Points on a hilly landscape, in no order, each with its height.
From any point a ball rolls to the lowest of the 6 points nearest to it. It stops when none of these is lower. Distance is the straight distance between rows; heights are no part of it.
kabu: [134  76 104 120 142  98 108  93  68 132 133 164  95 114 103 164 168 143
 129  70 168 144 120 129 140 196 130 161  64 107 122 177 176 148 116 140
 127 133  74 110 106 117 122 180  62 121 118 108]  (h 368)
Lemil: [147 111 128 108 106  77  63  77  93 144 154 152 111  93 121 166 156 130
 134  82 147 146 141 123 145 192 109 162  75 143 117 193 117 130 121 160
 130 144  56 123  87 107 116 161  70 127 101 124]  (h 327)
ziv: [158 140 102 109 128  94  98 172 121 112  88 127 145 176 137 124 103 163
 110  67 174  97 163  99 104 146 160 161 159 125 214 134 163 128 142 122
 111 106 145 141 106 161 133 128 160 107 123 158]  (h 207)
sav: [131 190 177 173 114 155 157 119 100 120 113 122  68 161 128 103 106 123
 131 183  90 108 105 137 138 113 160 107 119  57 115  59 132 103 133 105
 136 162 187 143 140 204 119 126 140 129 142 186]  (h 452)
daga: [127 117  97 132 177 191 150 153  91 132 155 128 123  94 127 131 131  87
 194 230 104 125 140 154 121 155  91 169 118 140 115 156 128 120 112  90
 120 128  73 135 197 101 135 137 142  95 148  63]  (h 423)
Zakuf: [190  75  82 110 118 105  85  87 150 125 171 138 147  85 139 155 156 110
 107  72 165 143 170 149 122 149 117 193  81 135 142 200 160 156 100 132
 122 127  68 133  99 103 158 146  67 143  93 146]  (h 271)
lezol: [ 99 125 116  48 113 127 132 151 166 138 126  80 148 156 134 111  84  94
 126 117 116 175 120 156 133  40 140 105 156 179 103 126  83 145 159 181
 101 112 133 108 129  38 201 138 184 142 114 130]  (h 203)
kiko: [ 82 137 148 175 148 128 132 114  78 110 115 170 122 117 122 134 156 120
 127 115 157 126 116 133 145 164  96 125 130 112  89 108 173 129 107  81
 162 159 146 135 135 151 116 118 103 132 116 116]  (h 466)
lar: [ 63 129 167 119  99 113 146 122 171 135 147 189 157  94 128 149 126 154
 112  91  96 134  80 144 148 144 108 105 107 147 105 144  78 140 189 104
 109 151 196 116 104  96 108 122  96  80 201 113]  (h 449)
dako: [143 148 133 165 173 188 167 155 125 151 107  95  91 182 106 122 138 105
 144 189 127 114 119 123  91  89 176 139 132 133  89  36 123 138 133 167
 125 135 129 131 170 129 118  80 157 100 109 110]  (h 421)
lufar: [101 107  99 116 137 168 167 102 135 131 144 124 154 131 153 102  95 108
 200 201 103 156 134 175 136 150 106 168 108 166  96 138  85 150 112 111
 146 137 130 111 179  87 145 133 146 127 124 101]  (h 395)
kopip: [135  88  92  86 162 126 161 149 133 123 141  58 132 119 145 112 142 130
 172 188 131 161 170 125 113 122 134 164 145 181  93 118 147 102 110 174
 143 136  93 132 207 104 131 129 177 141 143  90]  (h 356)
ralok: [123 141 127 153 139  81 104 179 155 135  55 115 110 182 117 113 123 126
 101 125 165  96 107  79  96  71 187 134 183  88 193  96 156 118 124 109
 127 120 157 143 140 125 116 114 138 139 115 135]  (h 653)
muf: [129  62 106 113 155 132 103 129 158 129 171  66 134  87 157 116 120 114
 132 180 119 168 167 135 144 158  96 174 141 208  80 195 134 147 120 118
 128 115  85 113 152  67 140 117 130 119 136  99]  (h 103)
mavus: [142 100 106 129 130  90 102 154 139 138 103  73 131 155 113 149 116 125
 113 123 167 108 124  73  70 101 177 149 144 109 185  82 131 125 129 158
 116  98 127 119 156  85 129  96 143 144 120 143]  (h 533)
nov: [ 81 172 154 130 107 112 154 118 146 145 114 146 160 142 122 137  90 119
 144  88  91 156  81 131 151  82 115  48 124 139  94  99  90 168 172 132
 110 131 189 129 114 163 133 113 144 107 158 108]  (h 201)
kune: [ 82 136 140 112 135 138 157 120 142 145 128 113 155 108 123 122 117 122
 152 165 108 130  94 162 156 133  99 129 131 188  71 111  99 138 139 129
 140 126 136 127 140 111 145 101 128 110 149  80]  (h 319)
dup: [138  69 108 106 133 122 136 125 111 129 142  87 124 112 119 115 142 110
 153 169 145 128 175 161 150 181 126 149 151 150  77 143 165 118 117 147
 160 143  62 112 166 108 114 128 145 153 137 102]  (h 242)
Dazas: [172 147 143 128 168 196 169 163  79 113 154 104  92 147 120 118 165 127
 170 243 105 104 116 116 100 104 129 130 153 105 114  90 131 123 136 116
 157 150  90 137 208 186 107 113 144 132 108 127]  (h 366)
geki: [132 151 168 164 139 100 123 164 139 141  70 155  76 186 113 120  79 125
  85 125 188  99  86  99  90  85 187  98 144  76 206 112 124 132 155 134
 156 130 150 130  96 189  84 107 181 125 134 176]  (h 683)
Tego: [170  44  84 121 156  94  52  86  99 126 155 127 116  88 138 133 173 122
 115 100 153 116 108 125 150 186 125 162 121 146 114 192 182 153  97 151
 141 127  59 164 134 119  93 145  76 129 131  87]  (h 299)
bot: [119 166 131 170  84 101 146 117 147 135  95 150  90 161 116 113  90 133
 149  89 165  87 129  79 107 109 112 100 144  68 186 142 135 110 121  98
 136 135 151 107 118 167 133 147 159 137 131 181]  (h 407)
sotal: [122 168 185 165 133 144 166  98 108 127 111 167  94 121 160 132 157  98
 143 133 152 136  97 139 148 164 111 129  95  89  76 111 134 102  98  61
 147 163 153 135 121 190  87 105  84 132 117 135]  (h 439)
Siv: [162 124 110 103 124 130 165 122 129  99  93  95  88 119 142 140 124 134
 175 167 152 118 171 125  97 143 146 121 147 110 147  78 176 114 102 167
 153 139  70 111 174 131 137 144 195 160 129 121]  (h 372)
Pono: [131 103 119  95  99 111 103 117 135 108 155 163 170  82 105 182 142 148
  92  62 122 135 130 100 152 179 128 154 123 135 161 222 118 146 129  84
  71 107 108 127  61 131 134 138  75  96 133 151]  (h 463)
Sipu: [105 175 169 156 140 129 151 119 137 124 136 134 106 139 129 116 135 123
  95 127 103 141  90 149 135  93 125  72 143  93 114  59  84 110 152  99
 117 143 181 143  99 199 134  90 127 105 139 170]  (h 373)
tagid: [ 99 154 164 114 113 135 135 136 135 126 124 163 166 128 103 144 103 111
 122 107 108 126  78 121 145 135  91  74 132 120 133 144 101 110 168  85
 132 137 176 145  76 127 127 135 117 146 167 132]  (h 382)
zunek: [ 94 150 168 141 174 172 118 135 119 144  72 116 149  99 128 146 153 116
 113 194 104 131 104 118 141 124  99 144 137 172  70  62  83 103 163 137
 123 100 156 135 160 154 132  68 145 107 140  89]  (h 192)
muvot: [ 64 118 142 146 137 117 131 132 104 113 131 179 184  83 120 152 147 125
  78  83 113 114  96  97 165 158 134  89 126 118 121 147 133 116 150  56
 120 144 162 109 104 130 109 121  84 107 133 105]  (h 531)
zefe: [205  99  67 137  97 101  98  93 166 107 156 118 138  93 154 152 132 118
 120  73 138 172 189 159  98 134  87 212 114 108 180 179 129 157 103 144
 107 131  51 133 145 118 130 176  79 128  86 176]  (h 360)
gefud: [ 80 195 173  99 138 150 105 141 104 120 141 133  92 126 161 118 150 152
  97 159  77 152 104 136 187  54 117 113 110 137  68  69  61 108 182 161
 113 142 169 162 119 226 116  58 143  55 131 105]  (h 451)
ribil: [161 121 107 150 128 112 143 129 118 127 101 101 107 144 112 133 124 145
 133 131 187  82 135  93  98 138 150 130 129  90 190  83 151  94 141 112
 144 133 137 129 160 122 120 148 158 158 124 149]  (h 367)
kedi: [133 153 177 166 154 106 110 144 115 148  79 152 119 152 112 134 131 137
 105  74 178 111  79  88 107 124 169 143 166  94 209  90 157  93 151 102
 119 151 158 140 118 161 117 131 136 130 136 175]  (h 638)
timu: [125 161 168 164 146 118 133 157  97 124  98 151 126 112 115 121 133 138
  96  82 138  90  98  95 127 104 117  95 151 104 140 100 115  93 163  83
  92 133 179 152  99 165 138 108 126 110 154 145]  (h 501)
puzis: [132 162  95 145  90  96 130 157 154 100 129 153 141 162 103 138 113 153
 115  43 140 112 134  78 109 139 122 101 136 113 191 174 132 129 134  91
  92 119 140 128  56 140 158 166 138 137 161 165]  (h 490)
malev: [123  98 117 140 181 120  94 136  96 121 114 139 164  74 125 112 158 131
  85 104 160  84 125  94 154 192 108 123 160 122 144 140 185 114 119 114
 115 115  83 134 150 120 105 148  94 118 135  81]  (h 430)
Fakuv: [100 131 108 118 131 128 147 143 170 150 127  87 136 172 137  99 106 104
 151 133 111 142 114 142 129  90 134  94 148 165 101 130  95 139 127 149
 130  91 146 131 160  84 189 141 173 160  97 125]  (h 440)
ger: [151 196 139 111 153 179 125 139 121 109 138 135  51 197 123  95 142 150
  99 244  87 130 126 191 115  51 235 117 120 100 137  91  83 121 144 159
 158 158 151 128 120 219  84  78 162 140 101 147]  (h 251)
bafet: [123 126  89 141  87  92 128 126 160 118 153 129 173 147 140 136  95 128
 127  63 140 117 164 135 120 135 105 127 109 125 165 198 118 139 107  91
  97 113 104 110  69 121 164 164  98 111 134 158]  (h 420)
rur: [135 121 141 147 168 159 121 136 103 132 109 115 125 114 112 109 166 134
 106 164 167 134 104 111 113 140 149 111 163 109 107  55 137  86 122 134
 142 136 137 131 153 111 134 122 123 122 158 114]  (h 410)
Fiv: [135  50 105 120 121 114  68 113 144 113 160 130 151  89 119 118 139 144
  92 108 134 118 138 149 171 186 114 178 143 151  94 170 149 117 125 145
 131  84 106 128 139  92 110 107  80 154 140 100]  (h 350)
nik: [162  93  91 136 104 121  94 113 179 105 171 105 152 128 158 129 109 135
 131  87 116 144 190 127 121 119 126 147 125 151 176 196 109 138 126 141
 128 140  80 118 130 111 165 145 111 162 124 175]  (h 435)
petug: [115 101 116 104 162 147 150 148 146 153 122  63 113 133 138 107 107 129
 142 180 105 137 120 126 118  86 149 144 128 132  93  86 113 136 130 159
 138 101  98 128 190  80 157  81 174 125 127 105]  (h 522)
Tibak: [149 114  89 128 145 104  82 155  83 110 122 159 158 129 128 126 132 160
  92  64 148  90 120  75 142 172 138 142 151 118 208 127 172  99 132 146
  98 125 104 156 118 136 145 148  99 132 134 149]  (h 426)
vimif: [114 114 161 152 147 216 133 140  84 136 116 115 124 122 139 135 139 105
 169 235 102 135 117 116 135 141  87 170 139 122  84  82 142 119 115 100
 153 157 105 141 172 112 114 107 125 105 143  88]  (h 437)
zapif: [128 131 137 169 120  96 130 112  86  90 119 181 104 140 119 130 139 124
 149  94 151  96 159  96 119 124 109 116 117  51 179 144 175  95  91  91
 160 187 165 124 112 172 109 165  96 158 135 177]  (h 112)
puzud: [108 115 144 104  74 109 115 135 129 138 132 187 167  96 107 204  96 158
 120  72 103 132 116 106 103 193 146 115  62 133 137 210  94 149 145  83
  66 146 145  97  46 104 135 176  94  88 172 142]  (h 358)
Veti: [ 97 182 150  82 131 165  85 125 158 160 157 170  63 168 133 100 124 133
  65 164  80 136 130 191 119  49 169  91 129 121 113  61  83 144 152 169
 141 114 162 160  92 167  96  57 124 102 101 128]  (h 298)
Kudap: [109 110 145 133 120 138 123  97 113 134 124 128 126  91 121 135 129 122
 134 175 136 134 115 157 164 165  84 140  98 175  80 170 113 117  90  89
 132 120 154 111 158  69 128 121 104 125 138 101]  (h 363)
lenez: [143 136  95 139  96  78 147 152 144 123 117 166 167 176 115 108  65 131
 106  76 102 142 161  89 109  95 153  94 161 149 178 191 109 152 119 109
 100 114 147 138  51 153 142 174 161 114 156 180]  (h 608)
Vizo: [129 122  70 119 106 124 181 131 110 117 134  89 134 122 139 124 127 130
 141 149 156 122 148 120 104 137 121 113 132 103 125 127 126 112 130 144
 169 125 126 121 142 124 120 150 159 166 114 132]  (h 333)
sima: [160 173 158 132 142 203 148 157 101 136 125 123  78 172 111 123 138 130
 147 209  91 154 126 151  91 102 167 136 127 116  99  80  82 153 162 168
 119 147 138 154 142 190 110  95 156 119 100 147]  (h 263)
benog: [ 82 178 185 130 132 151 151 115 126 128 125 135 109 142 146 107 163 133
 123 162  80 157 104 143 167 101 109 115 114 131  40  75  80 118 156 134
 116 155 190 138 137 190 111  99 126  88 128 134]  (h 441)
Muk: [210 113  94  95 155  86  86 140 114  89 109  70 121 112 141 160 156 178
 189 151 160  97 150 104  90 147 159 126 154 103 182 104 223  96  94 180
 147 148  59 125 168 121  75 172 146 167 128 114]  (h 448)
Pav: [ 70 160 162  99  81 135 135  84 154 150 142 141 143 110 130 150 128 118
 150 169 105 139 148 164 159 135  95 126  98 179  77 157  70 144 137 107
 137 101 156 110 127  70 118 117 129 124 134  90]  (h 303)
Vir: [142 123 110 141  81  90 118 102 119 128 148 170 131 132 135 168  91 150
 136  54 172 149 175 133 125 181 102 122  86 102 178 197 147 126 126 115
 115 132  78 120  95 123 122 154  70 161 112 131]  (h 301)
kop: [206  84  62 108 112  91  91 116 163  65 169 112 149  94 172 149 122 101
 123  91 159 126 156 132 129 110 112 184 144 138 184 176 149 164 104 173
 140 121  56 148 164 142 154 160  87 162 117 164]  (h 315)
geb: [164  81  94  85 146 142 124 162 147 146 142  54 141 124 115 114 117 137
 104 141 131 168 154 124 110  68 160 146 125 206 124 145 157 152 106 179
 131  83 136 115 161  66 169 118 148 159 120 131]  (h 90)
Tado: [217 115 113 133 135 104 102 112  97  90 129 135 110 119 142 139 182 187
 145 118 170  91 158 118 113 181 114 121 168  84 210  94 223  91 114 164
 143 142  96 116 149 143 118 176 111 146 156 129]  (h 457)
Zufa: [146  80 106 130 189  68  82 117  69 121 160 161  92  65 137 125 171 114
 162 120 184 139 127 150 168 205 138 149 116 136 107 109 195 117 117 123
 162 119  70 133 136 102  81 156  60 125 150  84]  (h 163)
nipi: [136 139 123  95 143 136 154 134 155 139 123 109 104 171 101 126  89 113
 145 140 126 140 133 131  98  62 187 124 135 143 141  89 136 145 127 156
 142 100 119 120 147  98 148 114 202 143  95 104]  (h 652)
rav: [160  73 104 110 155  57  83 134 123 123 159 134 145  70 147 134 177 139
  78  68 116  94  89  87 161 186 110 176 158 146 171 168 211 130 119 164
 123  69  60 166 137  96 102 136  63 116 107 108]  (h 369)
bilu: [126 123 184 165 146 144 149 130 111 127  88 166 111  98 127 134 173 124
 107 102 131 112  97 118 154 122 116  93 125  94  98  79 142  75 160  84
 122 145 168 141 102 167 122 129 116 113 122 130]  (h 521)
zur: [181  84 109 131 105  97  80 125 153  90 156 151 190  90 144 141 133 122
 103  48 117 139 134 100 149 143 126 217 146 148 182 194 167 142 129 137
  93  90  64 141 133 128 161 111  74  94  96 159]  (h 357)
Kag: [144 119 128 157 129 138 143 114  79 128 124  92 107 118 124 120 128 117
 139 137 165 115 134 106 133 167 143 130 159  86 128  97 188 102 110 126
 163 157 136 142 180 122 120 146 155 135 113  99]  (h 171)
sal: [168 139 136 155 134 106 121 174  98 115  88 151 116 152 127 138 127 171
 155  91 185  60 125 107 100 140 118 127 174  48 233 133 172  96 108 134
 151 140 125 123 126 164 121 159 122 149 150 183]  (h 464)
safoz: [132  95  59 127 107 146 144 107 183 110 158  68 151  96 166 134 113  86
 153 191 128 159 206 166 123 117 112 150 127 190 103 182 133 149  98 152
 131 145  76  99 156  94 147 145 137 153 120 104]  (h 252)
Tus: [ 91 150 121 132 120 137 127 123 155 117 119 117 148 136 133 112 127  95
 144 145 119 127 132 137 160 115 102 106 129 155  85 126 128 145 114 135
 139 111 139 139 150 109 135  96 140 149 137  97]  (h 213)
Daki: [120 118  67 147  63 103 138 115 158 107 136 167 149 160 132 147  71 140
 138  52 173 105 198 117 119 121  95 142 127  96 207 191 138 138  86 104
 118 156 100 131  52 169 138 188 125 126 131 176]  (h 460)
mose: [105 168 165  74 116 140  88 131 173 172 144 141  87 190 113 117 110 118
  91 147  75 127  95 166 135  23 167  92 167 107 157  92  90 183 120 168
 113 108 164 133  98 102 112 108 192 138  89 157]  (h 465)
fod: [102 181 159 128 156 163 138 136 136 130 118 114 145 131 130 101 150 133
 159 188  86 131 100 175 153  79 118 117 155 133  43  92  93 160 157 154
 116 126 171 152 137 162 148  92 166 119 121  93]  (h 378)
koma: [122  87 119 121 163 110  81  90  93 133 155 141  89  94 137 147 156 118
 138 143 156 156 135 159 148 195 105 163  97 178  96 156 145 101 116 134
 152 145  56 111 145  96 100 148  94 124 130  76]  (h 273)
vavib: [ 94 183 170 102 134 163 133 110 146 150 137 145 112 121 147 105 136 124
 134 135  67 145 100 138 152  65 133  89 129 109  82  68  74 143 158 158
 107 137 205 144  97 167 134  98 126  90 120 148]  (h 364)
Kitaz: [184  70  85 124 128  87  86 113 134 114 181 135 167  88 144 120 155 126
 101  79 147 112 126 127 146 167 105 168 143 123 181 155 187 138 121 156
  99  80  55 164 108 113 122 134  67 123 110 130]  (h 272)
rada: [140 113 165 139 168 186 154 141  89 159 103 105 116  97 109 129 144 120
 151 172 151 114 103 109 110 154 131 142 156 123  82  56 141  95 106 157
 169 139 110 142 184 138 149  81 135 122 125 116]  (h 371)
fuf: [ 95 153 149 119 153 133 138 176 131 146  98  86 126 144 108 131 142 125
 104 142 132 146 113 109 100  67 153 109 142 132  96  67  86 143 153 168
 117  97 166 120 150 101 139  80 150 125 104 128]  (h 554)
Tanik: [ 78 111 117 122  83 117 145 114 144 145 145 120 171 133 141 112  90 130
 146 117 128 143 164 144 132 134  90 101 103 148  97 165  98 135 132  98
 133 116 130 114  86 100 135 125 148 135 120 119]  (h 179)
fos: [120 178 191 129 167 206 151 143 111 126 171 151 105 191 155  93 168 163
 124 181  48 125 135 194 163  61 146 140 121  92  84  95  55  81 151 112
 144 151 152 148 124 237  94 119 133  84 149 149]  (h 489)
tesu: [136 191 148 118 133 184 133 114 106 144 129 129  51 199 130  69 109 111
 146 174  65 143 122 180 124  59 177  87 122 123 129 113  82 131 120 181
 130 138 186 153 120 184 127 108 173 148 100 163]  (h 110)
Rulid: [ 91 104 164  99 123 103  83 145 159  97 119 129 164  76 124 152 134 153
  90 106 117 148  84 133 120 174 119 117 101 179  88 168  88 126 157  83
  92  95 155  85 114  70 123 107 117 135 148  84]  (h 411)
lilo: [145 171 121 155 101 138 143 128 124 122 101 110  68 156 150 101 118 131
 125 169 180  99 130 103 124 117 117 115 120  40 140  91 156 122 131 144
 165 174 164 119 148 156 122 135 156 154 108 177]  (h 493)
Lodo: [117 112 116 159 130 173 144 120  94 138 145 118 104 117 130 173 116  95
 161 216 114 163 158 165 137 172  88 171  76 163  66 168 125 121  99  88
 130 128  87  98 158  59 125 145 129 116 162  76]  (h 399)
pev: [116 156 161 177 106 127 143 110 106 158 128 155 136 137 147 131 114 118
 135 135 159 147 131 150 126 147  97  91  88  74 108 123 143 107  92  96
 179 170 166 110  98 161  97 142 104 157 110 146]  (h 352)
fab: [221  87 113  89 131  86  87 153 128  98 107  87 152 117 150 130 108 161
 115 105 143 105 164  72 121 128 144 173 143 146 188 134 158 121 122 156
 133 103  78 128 139 115 159 110 113 139 128 151]  (h 429)
botaz: [126  88 100 116 125 110  80 142 176 123 155  88 167 109 123 133 123  94
  82  98 131 125 140 134 137 146 109 130 136 237 105 178 149 134 138 122
 123  71  99 115 144  71 158 123 114 165 147  87]  (h 276)
lutuz: [124 125 147 130 153 130 120 163  93 122  95 132 150 119  94 142 147 130
  95  84 166  92 117  69 119 117 149 129 171 108 157 101 163 104 121 122
 104 128 127 147 149 142 129 127 128 139 135 112]  (h 546)
sabez: [159 141 126 171  81 100 124 145 112 114  84 147  90 128 124 116 115 142
 166 101 173  81 135  78 109 142 107 113 133  51 200 132 170 110 121 134
 134 150 157 113 135 170 107 148 129 162 134 158]  (h 377)
zipu: [112 135 132 147 115 116 125 161 121 110 110 148 164 130 111 137 110 137
 114  80 138  86 117  82 118 150 154 112 161 119 194 143 131  74 146 118
  92 128 145 126 110 130 149 141 112 122 137 139]  (h 553)
vugu: [108 113 147 108 134 117 122 114 133 148 119 188 185 114 132 172 136 125
  91  42 100 122  80  87 133 198 119 123 103 117 156 174 128 137 159  50
  76 116 110 119  59 112 114 148  74 114 160 108]  (h 492)
rim: [129 148 182 130 153 161 122 162 129 136 101 157  97 147 111 122 159 134
  87 143 141 145  94 136 126  90 164 108 137 135  84  52 100 127 159 142
 175 142 169 142 151 134  93  60 144  94 117 126]  (h 401)
fopen: [163  76  77 133 154  88 102 106 100 129 147 170 110  95 153 155 201 133
 158  94 182 112 122 114 127 189 113 145 117  97 156 117 191 100 108 149
 137 161  71 120 140 128  94 185  78 149 122  94]  (h 351)
lepo: [ 92 196 140 117 117 177 163 128 150 167 173 131 148 165 148  95  89 101
 172 194  61 149 142 188 128  78 102 128  97 151  67 114  43 202 119 140
 152 119 170 133 133 145 115 116 147 114 133 116]  (h 491)
sutaz: [126 109  85  95 128 121 143 169 168 104 126  69 163 133 131 110  99 151
 104  90 117 104 148 152 124 109 135 133 126 187 129 146 107 133 136 153
 117  79 141 123 135 103 181 135 144 135 134 142]  (h 476)
dal: [ 96 121 151 166 139 159 142 124  91 149 108 132  98 123 118 127 155  94
 142 172 127 147  97 129 155 142 105 116 136 112  73  78 133 121 113  91
 151 173 140 133 158 160 138 102 118 112 120 145]  (h 481)
nisak: [173  93  67 137 150  91 100 124 140 121 182 141 157 101 162 145 148 161
 104  91 170 100 170 146  94 163 121 125 146  93 167 172 149 137  96 143
 128 140  74 128 109 136 118 132  92 146 106 153]  (h 151)
Kif: [120 187 118 127 123 146 168 116 146 144 123 105  93 172 123 103  93  87
 174 131 111 122 143 137 142  75 130  95 111 123 117 119  88 164 108 168
  95 134 162  99 131 131 151 128 195 180  91 168]  (h 348)
bizi: [110 147 132 148 119 121 131 155 134 138 104 107 145 167 108 125 102 117
 106  94 111 108 143 132 119 115 127 102 134 106 153 104 113 119 128 119
 132 118 158 159 107 130 148 104 154 137 137 148]  (h 456)
turi: [138  78 106 123 144 124 128 161 142 142 122  65 147 113 127 119 153 138
  98 122 173 122 147 123 128 140 148 145 149 144 113 118 179  97 140 176
 133 107 102 121 148  85 132 123 160 137 125 115]  (h 402)
Papig: [ 96 153 151 114 130 116 119 134 162 154 100 132  89 198  88 110 105 117
  94 120 134 121 104 128  96  59 149  93 139  91 158  91  95 159 135 147
 119 130 170 135 111 112 119 114 189 139  81 161]  (h 574)
gaku: [146 174 171 123 164 177 121 118 110 115 126  99  82 154 118  92 125 112
 109 198  99 126 105 158 123  81 160 141 124 130  91  70  92 133 147 171
 151 138 161 153 137 176 130  88 153 108 120 135]  (h 260)
Zimok: [183  49  82 102 131 112 109 121 157  93 152  72 147 109 152 142 139 128
 120  95 122 147 181 122 108 132 114 178 126 185 130 195 150 156 107 163
 138 124  64 127 162 107 181 170  96 158 115 147]  (h 391)
konu: [135  82 119 119 146 108 123 109 111 135 134 103 133  87 116 138 162 129
  93 143 123 133 116 104 157 179 122 141 158 181  88 115 161 108 122 138
 113 100 105 118 166 103 121 106 103 117 136 110]  (h 199)
Zutog: [165 170 175 146 136 147 154 136 151 127 105 130  45 165 118 120 123 107
 105 167 135 135 122 135  78  79 206  94 133  81 123  37 129 136 154 157
 174 132 152 147 140 176 120 107 166 118  91 140]  (h 398)
vuveg: [101 133  83 148  72 130 150 121 175 112 122 143 163 172 137 115  95 129
 176 114 130 120 163 135 121 107 106 107 116 120 153 143 113 126  98 119
 145 126 146  97  82 107 152 145 165 163 120 145]  (h 365)
tig: [ 88 112 137 106 121 134 100 139 154 165 108  95 168  87  94 126 149 125
 131 165  98 133 150 153 155 141 116 143 115 211  62 165  96 136 133 131
 124  89 135 112 141  66 155 116 143 133 144  63]  (h 275)
Kova: [ 85 123 114 123  89 105 136  97 128 129 113 180 138 114 106 154 126 145
 138  97 127 153 121 153 149 169  88 113  74 155 116 160 101 119 121  91
 142 143 144  79  84  99 142 136 101 125 159 102]  (h 321)
sevod: [ 86 150 146 152  70 117 164 113 145 123 125 181 149 120 106 157  88 136
 139  77 136 139 136 152 125 122 117  83  79  70 142 181 127 125 109  60
 127 168 173 131  86 101  95 191  95 102 125 157]  (h 349)
rina: [ 92 143 141 145  85  89 182 130 153 141 150 160 169 150 121 138  66 114
 145  81  82 126 115 100 105  93 104  64 121 134 172 160 105 153 145  84
  89 140 157 128  53 104 139 174 129 121 159 151]  (h 505)
dezog: [ 93 172 170 125 117 208 132  96 143 131 152 147 117 139 154  72 137 137
 150 166  42 158 113 175 202  84 142 126 119 119  68 122  49 118 128 120
 143 156 176 148  95 191 101 106 107  92 134 144]  (h 443)
reso: [ 90 185 185 120  74 177 159  81 125 159 160 171 144 146 140 138 105 122
 166 167  92 179 110 153 161  95  92 123  67 132  58 152  57 163 133  93
 120 160 185  91 107 152 116 129 125  87 150  97]  (h 445)
Ligo: [ 93 175 115 107 114 110 141 159 148 137 123  92 162 144 127 110  99 144
 136  98 103 139  94 121 126  82 126  74 134 138 137 144  86 155 136 172
 108  92 168 142 113 111 192 130 180 142 132 140]  (h 595)
mep: [129 122 159 165 166 131 139 135 113 116  85 218 145 114 112 118 136 154
  95  51 121 126  57 101 163 152 114 105 156  88 142 123 134  89 141  19
  88 153 172 130 100 172  82 147  90  95 152 174]  (h 662)
feva: [128 103 105 128 144 134 120 114  92 137 124 111 146 118 151 123 166 124
 114 123 154 108 139 122 126 213 114 126 139 141 153 137 172 140 102 119
 153 126  99 127 140 109 120 150  93 147 128 108]  (h 341)
zusup: [ 92 148 155 161 129 125 147 114 145 142 125 105 151 134  99 100 129 116
 117 138 108 132  92 123 132 116  87  88 140 157 101 107 111 116 120 104
 117 137 183 112 132 101 150 101 163 150 134 137]  (h 359)
losa: [199  81  94 115 169  80 109 143  94 113 158 126 115  88 156 125 154 134
 195 152 162 114 141 119 110 177 124 136 169 130 142 115 199 115 114 151
 122 124  48 125 143 142  98 168 137 138 139 100]  (h 328)
Sif: [116 161 157 144 117 171 152  90 113 141 136 157 128 131 132 117 115 113
 166 177 121 152 129 156 126 117 113 136  81 143  67 134  92 165 119  71
 132 142 132 113 137 151 101 117 122 118 134  95]  (h 438)
Nurut: [113 145 155 133 148 217 177 142 101 122 131 141 128 130 107 128 148 107
 158 236  92 143 117 152 128 114  95 137 110 108  41 111 112 128 136  81
 148 142 126 129 161 154  77 127 128 109 140 110]  (h 422)
dimoz: [110 123 100 142 111 111 143 116 158 136 129 124 158 143 114 125 105 118
 133  88 130 105 143 115 121 117 104  89 137 103 153 158 121 121 129  99
 120 128 144 139 107 141 152 134 150 149 121 146]  (h 344)
sano: [ 65 168 190 124  72 133 164 102 118 133  96 169 131 107 147 130 105 113
 142 117 100 155  82 156 141 123 114 110  90 126  88 131 102 146 134  98
 102 140 188 127  93 134 111 134  97  98 157 134]  (h 362)
zedag: [121 184 129 124 105 108 143 160 159 156 128 129 102 171 119 110  88 126
 127  99 106 144 104  98 110  74 164  98 149 108 163 126 113 142 138 143
  86  93 153 164  86 118 176 135 191 105 117 141]  (h 587)
Nerom: [157  97  84 111 138 113 172 145 132 105 143  67 130 117 134 125 115 117
 163 159 116 152 192 114 124 106 118 129 148 174 131 147 141 142  84 168
 150 108 110 103 159 111 172 145 165 159 121 113]  (h 434)
pedir: [141  64 114 120 146  75  63 108 133 101 123 170 152  77 112 146 175 140
  74  71 130 120  96  84 167 214 149 166 124 151 158 195 163 159 147 124
  99  98 112 156  83 104  69 142  36 113  95 107]  (h 503)
sas: [119 111  91 126  81 104 114 143 151 123 159  96 187 118 140 119 107 119
  94  64 116 106 150 117 141 143 111 144 139 124 154 202 119 122 146  84
  98 106 130 129  94 126 171 122 124 133 153 154]  (h 472)
seduk: [104 110 125 115 130 133 134  72  93 163 138 137 120 114 129 151 104 139
 141 131 140 136 157 151 137 190 107 141  67 173  94 169 131 148 101 117
 154 125 104 100 112 110 129 136  94 153 130  87]  (h 316)
Fesu: [131 109 119 126 183 175 169 138  97 150 121  60 107 113 108 131 156 131
 130 173 116 153 114 109  82 148 153 156 153 152 111  62 163 116 128 153
 156 110  92 116 196 110 128  82 176  81 128  91]  (h 532)
teb: [115 147 157 139  35  94 181  88 123 146 130 200 151 129  95 175 108 154
 132  57 119 155 119 131 119 155  92  92  76  90 141 164 120  96 138 105
 115 148 121 103  42 130 147 208 107 127 157 147]  (h 205)
fole: [ 65 125 156 145 159 157 130 113  97 130 122 135 133  92 147 115 152  94
 130 158 148 131 106 158 149 180 109 156 109 158  80 115 114 129 122  92
 125 143 137 124 162 121 111 118 101 103 134  83]  (h 405)
gabos: [151 132 120 112 140 151 149 119 114 111  96  73 119 145 113 108 140 119
 151 187 164 147 122 118  77  95 160 113 128 153 131  66 151 131 134 154
 146 127 116 135 188  84 120 100 188 158 118 115]  (h 523)
Bepe: [224  90  99 112 134  92  56 175 101 107 122 116 107 100 115 140 152 196
 137  98 161 107 150 108 100 146 166 165 173 110 216 118 198 107 107 163
 112 105  78 126 165 135 111 157  95 152 144 155]  (h 549)
sarut: [161 146 154 147 154 162 175 127 133 125 128 116  57 173 141 101 107 102
 131 209 103 119 155 161  99  67 184 125 122 105 119  64 106 138 132 177
 162 121 144 132 154 143  86 107 184 150  71 124]  (h 313)
nidef: [142 123 126 139 101 103 116  46 116 146 158 151 136 110 133 190 131 165
 111  59 135 141 161 148 124 175 105 160  55  99 122 198 130 132 120 142
  97 137  87 131  61 128 150 186  72 133 125 140]  (h 380)
bem: [ 81 148 127  93  99 140 140 138 162 137 135 104 134 133 136 109 136 137
 138 150  72 152 111 149 161  86 111  96 133 168  80 143  49 174 160 143
  98 138 189 119 136  72 156 104 157 109 136 101]  (h 442)
sove: [135 146 134 121 167 154 153 137 166 106 122 124  89 153 106 100 130  93
 117 186 114 118 101 140  95  62 202 118 143 104 144  47 116 153 146 159
 173 106 110 111 142  97  79  65 175 118  82 131]  (h 512)
vemud: [172 131  97  98  92 101 102 152 167 125 127 107 154 145 141 141  93 165
 106  84 128 102 161  85 121 126 172 183 148 175 227 152 139 134 132 161
  96  88 111 128 128 132 190 133 127 107 124 156]  (h 406)

Call two points neighbours if one is among the 6 nearest of the other. Go from one point of each pair to the other, from neighbour to neighbour, staying as low as possible. Name the highest point that can't be avoided.
Tanik / teb -> Vir
Kag / zunek -> feva
zunek / Zufa -> kune
nov / zunek -> zusup
konu / Zufa -> koma
Tanik / konu -> tig
nisak / Zufa -> Tego
